Points on a hilly landscape, in no order, each with its height.
From any point a climber steps to the highest of the 2 points nearest to it. It stops when none of these is higher. Distance is the straight distance between rows; heights are no part of it.
z241: [ 22  11  -8   8  79  13  49  15   2  28 -35   7   0  -7 -33 -49  14  22
 -10   9]  h=576
z351: [ -8 -41 -18  17  25 -43 -23 -32 -10   7  12   9  17   5  10  18 -39 -31
  21 -14]  h=21
z526: [ -7  20 -20 -24  13  16  27  -5  13   7  -6   8  22   4 -35 -40  12  12
  45 -15]  h=390
z636: [ 25  22  26  12 -13  -2   4  23 -34 -23 -76 -16 -10  -1 -40 -30 -38 -13
 -43  43]  h=459
z287: [  5 -27  18   8   4   8  -9  17 -34 -22 -60  -5   7  -4   8 -28   9 -69
  -9  12]  h=815
z147: [ -6  21   8   0 -81  11 -26  17   2 -33  -6 -19 -10  10  14  26 -11   5
  21  13]  h=469
z286: [ -3 -28  10   0  32 -29 -19   7 -28  26  16   0 -30  -3  28  31  -9 -29
 -40  17]  h=456
z234: [ 21  10  14  -4  53 -33  16   1  29   4 -10  20  -5   0  -3  -7  33   8
 -47   9]  h=756
z507: [  4  11  -7   6 -17 -15 -12 -52  32  33  72  25  17 -33  19  43  -3  56
  17 -17]  h=145
z504: [ 12 -57  18  25 -46  51   6  33 -11 -15 -14 -26 -18 -10  40  15   6 -36
 -39 -18]  h=531
z45: [-23  34   4 -27  -7   3  -8 -26   4  19  23  20  -3 -13  34  23  40  37
 -10   7]  h=381
z327: [-18  23 -15 -24 -30  -3 -11   9 -41   3 -36 -23   1 -17 -27  -5 -30   0
  23  24]  h=62
z112: [ 12 -39   7  16 -31  71  16  42 -22  -9 -43 -21 -21 -16  50   0  35 -18
 -20 -16]  h=510
z807: [  2  13   7  -4  19  11  13  19  21 -21 -22  17 -14  14  42  -8  82  11
 -29  -6]  h=413
z585: [  4  30  13 -18  -4 -16  -9  12 -34 -13 -46 -11  -3   2 -47 -20 -32  -7
 -26  36]  h=502
z813: [ -2   6   5   1 -12  52  11 -14 -10 -40 -10   4  14  41 -24 -33  -7 -38
  34 -17]  h=309
z439: [  1  31   0 -27  41   8  11   8 -22  13 -41  10 -11 -14  -1 -14  22  15
 -21  16]  h=546
z755: [  0 -27 -15  18   9 -32  -5  16  29  28  53 -15  -1 -25   2  24  -8  30
  -7   0]  h=181
z712: [ 11  19  24 -18  17 -23  -6   1   0  -8  13   3 -11   1 -23  10 -16  -1
 -39  -6]  h=503
z364: [  0  23  -1   1 -25 -12 -19 -61  24  12  58  30   9  -4  19  40 -24  39
  32 -32]  h=123
z975: [ -3  46   8 -24  -3  28  13   2  13 -21 -16  23 -15  12  27  -1  54  28
 -13  -1]  h=397
z198: [ -3   7  19   0 -18   7 -10 -23  -3 -42 -13   5  25  40 -27 -25 -24 -58
  45  -5]  h=279
z503: [  9 -12   8  -3  29 -10   9  -4   5  -1  21  -3  12  27 -52 -32 -41 -24
   2  -8]  h=755
z397: [ -1  35   6 -25   1 -30  -5  -4  19  12  -5   3  13 -21 -26 -12  21  22
  -7  15]  h=247
z821: [ 10  42  19  -8   2  45  28   3 -16 -33 -30  12  -9  31 -28 -29   1   0
 -12  -2]  h=319
z437: [ 14 -15  25   4  -1  20  -9   5  -4 -34  12  22 -25  25  37  18  15 -23
 -34 -20]  h=422
z942: [  3 -28  -4  27 -16  25  13  40  22   0   5  -5 -18   8  68  19  73  10
 -19   7]  h=445
z524: [ 22  -2  36   9  16   4   3  17  14 -46  -8  20 -12  30   3   0  20 -27
 -48  -3]  h=391
z233: [  7  11 -19  -3  62  30  47   5   5  23  -1  12  15   8 -33 -54  20  19
   3 -14]  h=738
z814: [ 15  49  16 -21 -12  -4   1 -27  20   1  11   7  22  -4 -74 -37 -37   7
  27  -3]  h=297
z866: [ 20  48   9 -15   0   1  21  -4  10  -1  -3  -6   7   4 -75 -41 -32  22
  -7   8]  h=349
z676: [  5 -10  -2  12   1  -2  15  34  47  -1  -2   3  -6   6  47  -4  78  14
 -15   2]  h=430
z116: [-27 -25  -4   8 -17  -7 -27  10 -41  24 -21 -15 -13 -22  47  30  22 -32
  -4  39]  h=1
z934: [ -5  45   5 -41  16  48  13 -12 -24 -15 -11  26 -18  18   7 -11  34  18
   3 -15]  h=377
z666: [ -6 -32  -4   4  26 -51 -21 -14  -2  22  22  -5   9 -10 -24  15 -42 -15
  -1  -3]  h=55
z530: [ 13 -73   2  33   7  22   8  28   0  -6 -38 -16  -1 -13  36 -11  30 -57
  -7 -17]  h=522
z405: [  0  13  12  -9 -17   6 -22 -27 -14 -25   0   0  10  27 -28   0 -50 -32
  35 -11]  h=250
z997: [ -1 -16 -12   4  10 -18  -8 -26  35   9  46  23   8  -8  23  18   7  21
  17 -28]  h=211
z566: [-16   1 -10  15 -52  16   2  31  14   0  20 -24 -12   2  34  30  29  37
   4  19]  h=414
z986: [  0 -13   6   6 -55  57  11  39 -29 -19 -61 -25 -10 -17  24  -8  28 -13
  -8   4]  h=497
z501: [ -8  45  12 -30  17  29  18 -22  -7 -13 -15  19   6  17 -23 -24  13   8
  -2 -10]  h=348
z169: [ -4 -44 -20  24  -9  30  17  36  -2   0 -11  -9 -12   0  64   1  56  -3
   7 -10]  h=462
z383: [  1   4 -13   8 -22 -16 -15 -24   7 -11   9  -9  23  14 -27   6 -62 -15
  53 -15]  h=218
z851: [-20  17 -28  -5 -55  -4 -13 -10 -21  -4 -20 -19  10  -4 -11   7 -44  14
  50   7]  h=76
z857: [  6  15  17  -1   3  72  30   6 -45 -25 -27   6 -16  27 -19 -28 -14 -14
 -18 -13]  h=296
z478: [ -5  53  13 -33  -1   5  -6 -26   5  12  27  22  -5 -27  -3  17  24  54
 -17  -2]  h=357
z275: [ -2   5 -22  -5 -20  20  22  11  16  -8   5 -14  12  13 -23 -19 -15  17
  46 -16]  h=442
z361: [ 34 -11   4  35  34   3  41  29   7 -18 -24 -15   3  26 -56 -48 -20 -21
 -30  16]  h=713
z42: [  5 -16  -9  26 -27 -18  -2  29  32  15  61 -31 -15  -4   3  30 -20  38
  -7  -1]  h=161
z289: [-19 -18  -9  15 -30   4  -8  23   4   8   4 -11  -7   2  53  24  47   7
  -3  27]  h=428
z549: [ 13  45  11  -6  53 -13  14  -5   1   0 -65  20 -10 -13 -14 -11  32  26
 -40  26]  h=597
z7: [ -5  33  26 -23  -3 -48 -26 -28  36  17   6  16  34 -28 -19  -2  27  15
   3  13]  h=217
z43: [ -3 -35 -17  29   4 -34  -8 -16  40  38  72  -1  14 -13  22  39   0  42
  -8  -3]  h=209
z83: [  6   5  -4  -7   7 -10  -3 -30  30  25  57  19  17 -26  -4   7  12  48
  10 -26]  h=177
z221: [  8 -40  14  22  20 -48 -26  29   0  18  24 -20 -15 -11  18  28  -9 -31
 -39  25]  h=506
z368: [  7  -8  -4  15 -14  69  34  11   4 -37 -20  -5   7  41 -11 -48  17 -29
  28 -26]  h=333
z898: [ -1 -37 -25  23  24 -35  -4 -36  32  24  60  25  19  -9  49  31   1  30
  16 -11]  h=245
z242: [ -3  18  -6  -6 -10 -10 -15 -30  15   9  25   2  28  -4 -60 -12 -54  -1
  47 -17]  h=239
z223: [  2 -21  -7  -2  26 -36 -12  12 -27  33  26 -15  -7 -27 -22  14 -51  -1
 -15   2]  h=86
z312: [-13  -6 -17 -12  13 -42 -10 -24  26  19   6   3  35 -17 -16 -11  13  -1
  38   1]  h=155
z145: [ -9  41   6 -10 -37  -9 -22 -60  11  10  27  13  21 -22  -5  28 -22  33
  44 -13]  h=104
z32: [ 27  15  -1  16  63  11  47  11   1   6 -20  -2  -4  -2 -53 -33 -14  23
 -39   4]  h=475
z758: [  7   5   6   5  26 -29   0  19  20   8  -3   2 -12  -6  27  10  49   3
 -41  24]  h=661
z249: [-11 -32 -16  16  25 -34 -29 -56 -20  27  49  29   6 -10  51  45 -33   8
  -4  -8]  h=331
z102: [  5 -37  10  13   0 -21 -11  35 -12  -1 -64 -18  -8 -18  21 -14  29 -58
 -17  25]  h=741
z62: [ -4   0  12  -9  24  46  15   6 -56  -8 -32   9 -15  15  -4 -17 -10 -31
 -11  -9]  h=270
z800: [ -3  46  10 -34 -13  18  -2 -27   1  13  38  20 -17 -10   1  17  -9  44
   0 -24]  h=332
z590: [  3  49  22 -33   4   2 -17 -37   3  -3  39  25  -3   4 -27   6 -27  15
   4 -23]  h=295
z661: [-15  21  -4  -5 -34   8  -5   3  26   8  26  -3 -11  -8  29  24  32  50
  11   4]  h=401
z355: [ -8 -42   0   9  20 -19 -34 -14 -38  13  17  14 -18   0  50  34 -20 -39
 -20  10]  h=412
z500: [  0   6  25  -6   0  -6 -18   2  -1 -19  27  10 -22  16  19  21 -11  -6
 -30  -6]  h=453
z391: [ -3  34  -5 -13 -43  11   3   8  40 -17  10  -3  -1  12 -20  -6   0  23
  41 -11]  h=438
z328: [ -4 -57 -26  25  34 -40 -11 -29   4  33  45  14   5  -9  41  33 -24   8
  -3  -5]  h=289
z333: [-21 -15 -21  19 -17 -15 -10  -3 -19  36  46 -24 -13 -16  23  55 -39  35
  -2  11]  h=132
z394: [-17  36 -14 -22 -46 -11 -12 -38   1  11  -1  -3  17 -16 -20  12 -23  26
  52  -4]  h=90
z74: [ 24 -18   6  16  56  -7  29  13  -6  -3   9  -9  10  19 -54 -44 -34 -34
 -25  -3]  h=581
z913: [  4 -46  -4  13   7  -4 -12  12 -46  -3 -12  -9 -16  -3  12  12 -24 -47
 -16  -2]  h=640
z13: [-15  12   1 -12  -3 -56 -32 -27  33   7  -5   5  29  -9  10   2  16  -9
  24  12]  h=187
z110: [ -3 -34   5   7  -8   4 -18   4 -40 -18 -33  -7   6   6   3  -5 -17 -61
   5  -1]  h=727
z964: [  6  21  20 -16  12 -20 -12  -3 -11 -14  -9   0   2   8 -47  -7 -34 -16
 -21  10]  h=574
z392: [  9 -60   2  28  12 -18 -13  31 -13  -1  16 -19 -14   1  18  18 -26 -38
 -22  -5]  h=566
z887: [ -3  28   9  -9 -57  20 -14   3  15 -42  -1  -2  -9  24  -1  15 -14   1
  30 -15]  h=457
z449: [ 12 -55  12  24 -15  20  -3  27  -7 -15 -15 -11 -10  -4  33   8  10 -58
 -28 -15]  h=560
z98: [  5   4 -16  -6   7  45  36  10   6  -6  13  -1  -3  24 -36 -32 -24   7
  18 -23]  h=489
z877: [ -3 -18  -4  21 -82  35  -1  32  -9 -18 -34 -30  -9  -8  43   2  25  -7
  17  11]  h=485
z292: [ -9 -17 -20  -2   8  -6   8  10  43   2  12  11   8  11  30   0  60  15
  18 -12]  h=402
z918: [-27  -9 -23  -5  -6 -20 -27   8 -45  39 -23 -24 -10 -28  24  22   4 -11
  12  43]  h=11
z310: [-19 -31 -17  15   1 -13 -23 -38 -33  19  30  13 -12   8  62  57 -31  -5
  -7   3]  h=370
z839: [-12  12   7 -18  -8  38  -2   6 -57 -25 -48   1  -8   7   2 -18   9 -26
  -2   1]  h=246
z548: [ -3 -22 -28  37 -34  -1   6  12   3  15  45 -26  -9   2  28  55 -32  43
   5   3]  h=146
z18: [  9  27  -6  -9  35  39  51  -7  13   5  20  11   1  26 -49 -47   5  18
   0 -15]  h=582
z586: [ -3 -67 -19  29   3  35  10  18  -8 -10 -22   0   1  -2  61  -3  34 -33
  15 -24]  h=487
z85: [ 14  -2  15  -9   6  -2   3  12  32 -35   6   9  -7  24   2 -11  24 -12
  -8 -15]  h=361
z729: [-38  -1 -21 -11 -17 -43 -37 -12 -24  32 -32 -22  13 -28   6  10 -13  -7
  36  41]  h=24
z314: [ 26  25  13   6  23   7  34  17  12 -13   0   2  -7  19 -61 -26 -23  18
 -28  -2]  h=404
z373: [ -3   7 -17 -17  12 -11   9 -17  23  21  -9  -4  35 -16 -53 -39  -2   5
  34  -5]  h=330
z533: [ -6 -17  -6   9 -13  -3   0   8  34 -31   2   3   8  25  24   1  35 -12
  23 -15]  h=373
z928: [  2   7  -7 -22  10 -20  10  10  18  10 -17 -11  12 -16 -36 -27  -2  12
   4  11]  h=278
z278: [ -5 -19  -9   5  -7 -35 -15  -3 -14  27  51 -19  -6 -27 -12  40 -58  29
  -2   2]  h=114
z933: [ 13  41  23  -5  41 -34   0  -2  14   9 -23  16 -14 -23  -8   6  40  28
 -52  36]  h=655
z347: [  1  -7  -8   6 -26  36  14  22  24 -38 -11  -4   6  26   3 -21  28 -13
  32 -21]  h=353
z120: [-23   4 -18 -23  -9 -35 -17  -5 -17  18 -32 -19  26 -20 -30 -20 -20  -9
  35  27]  h=43
z267: [ -2  36   7 -25  30  -2   3   3 -36   2 -51   5  -4  -3 -29 -21  -7  -4
 -17  25]  h=496

For each start below, name the point where the climber stops.
z857 => z449
z397 => z233
z242 => z233
z116 => z449
z800 => z449
z351 => z287
z292 => z449
z312 => z233
